Points on a hilly landscape, in no order, each with its height.
A ball rolls from a point to the lowest of its 3 nearest points, and stops where none of them is lower. Distance is the straight distance between rows; heights are no part of it.
z_193: [150 135 113  98 120 173 101 119 131 117]  (h 406)
z_279: [138 114 125 151 196 136 115 155 127 155]  (h 97)
z_54: [163 115 132 121  80 166  97 136 148 122]  (h 226)
z_359: [ 57 138 170 119 126  61 171 133 111 108]  (h 457)
z_199: [ 68 132 180 141 169  88 155 130 114 140]  (h 824)
z_567: [ 71 148 101 100 119  70 187  67 108 106]  (h 96)
z_545: [ 75 124  90 108  88  72 190  73  98 101]  (h 59)
z_269: [ 91 149 141  97 128 106 154  89 128 121]  (h 571)
z_849: [139 112 151 130  60 142 115 125 157 128]  (h 154)
z_960: [161 106 136 159 137 147 102 170 130 147]  (h 168)
z_792: [177 127 100 157 163 162  98 182 122 139]  (h 131)
z_311: [172 141  86  91  94 187  96 117 134 108]  (h 88)
z_700: [141 119 147 130 117 153 102 140 134 138]  (h 551)
z_943: [189 101  97 179 164 128 121 203 152 156]  (h 264)
z_528: [182 101 142 142  75 169  90 157 148 132]  (h 224)
z_991: [176  99 124 161 127 160  88 177 134 150]  (h 227)
z_616: [114 130 107 106  85 123 152  73 144 120]  (h 93)
z_647: [122 122 150 123  79 132 135 117 158 125]  (h 146)
z_90: [ 72 164 137  86 158  82 171  73 108 116]  (h 538)
z_657: [ 87 139  96 106 109  79 186  65 103 106]  (h 78)
z_96: [ 68 133 124 105  98  64 184 101 108  98]  (h 136)
z_571: [159 135 116 143 172 157 101 154 115 137]  (h 114)
z_582: [140 104 157 142  83 147 112 137 153 133]  (h 167)
z_449: [146 127 129 109  93 165 102 117 144 125]  (h 244)
z_856: [172 113 125 150 124 160  86 167 131 132]  (h 256)
z_597: [128 149 130  89 139 144 119 105 127 128]  (h 105)
z_596: [147 136 129 113 147 159 101 129 127 125]  (h 656)
z_338: [129 116 158 147 121 129 116 143 144 145]  (h 788)
z_31: [133 120 124 107  65 142 133  93 148 119]  (h 138)
z_235: [162  96 145 156  99 152  94 163 144 144]  (h 212)
z_252: [157 113 127 159 172 141 107 164 127 153]  (h 102)
z_782: [ 83 146 163 120 180 104 143 117 110 142]  (h 806)
z_239: [ 85 141 139 110 100  91 161  93 130 112]  (h 309)
z_473: [170 144 103 136 153 173  87 162 109 126]  (h 132)
z_328: [147 111 149 146 140 146  99 153 132 149]  (h 291)
z_99: [ 81 146  84  98 129  80 186  49  98 105]  (h 77)
z_615: [160 117 113 156 193 143 104 172 127 152]  (h 100)
z_100: [131 129 103  93  94 143 133  83 145 121]  (h 122)
z_608: [202 136  68 184 173 139 119 208 135 133]  (h 268)
z_598: [197 104 102 179 140 142  99 196 144 155]  (h 257)
z_759: [185 127 107 114  92 186  91 143 130 109]  (h 143)
z_956: [130 132 145 123 157 151 102 137 126 139]  (h 742)
z_887: [117 110 160 150 139 125 120 140 132 150]  (h 833)
z_84: [168 139 107  98 109 180  92 127 135 113]  (h 192)
z_151: [105 135 161 140 172 126 123 128 122 143]  (h 846)
z_799: [ 74 108 105 112  63  71 187  96 121  99]  (h 73)
z_349: [ 68 146 109  99 110  66 186  83 101  95]  (h 118)
z_107: [127 137 125 138 210 141 115 143 113 147]  (h 85)
z_840: [105 109 166 164 166 101 132 149 130 158]  (h 843)
z_313: [186 148  97 123 118 186  76 159 117 104]  (h 209)
z_374: [139  93 149 179 149 124 116 165 151 161]  (h 240)
z_668: [148  92 153 161 118 137 107 159 142 155]  (h 51)
z_917: [106 143 150 124 189 130 123 119 118 147]  (h 831)
z_166: [ 90 160 120  90 136 101 160  64 120 112]  (h 300)
z_299: [204 147  57 187 188 147 112 202 125 128]  (h 272)
z_301: [ 95 137 103 111  86  91 174  72 130 105]  (h 187)
z_10: [ 80 158 152 104 152  95 152  97 113 122]  (h 644)
z_947: [102 159 152 104 179 121 136 103 110 132]  (h 901)
z_818: [105 120 165 128  94 119 135 121 143 130]  (h 205)
z_318: [ 65 127 167 122 112  79 165 130 122 111]  (h 450)
z_979: [ 72 144 163 113 125  87 162 111 124 113]  (h 403)
z_999: [186 118 116 145 122 177  89 169 128 125]  (h 270)
z_530: [ 96 142 104  98 111  99 168  64 119 119]  (h 135)
z_460: [ 93 131 144 118  85  95 157 107 135 108]  (h 282)

Call two points neighbours if one is among the 3 nearest of the other. Go from one point of each pair to the other, from neighbour to neighbour, staying as low as possible. Name the highest point that can't be avoided.
z_107, z_597 | z_193
z_311, z_668 | z_313
z_99, z_616 | z_301
z_99, z_545 | z_657
z_668, z_107 | z_960

For each start below, name every point that the ball comes to, in order.
z_530 | z_657 z_545
z_349 | z_657 z_545
z_849 | z_647 z_31 z_616
z_301 | z_657 z_545
z_956 | z_328 z_668
z_299 | z_792 z_615 z_279 z_107
z_840 | z_374 z_668
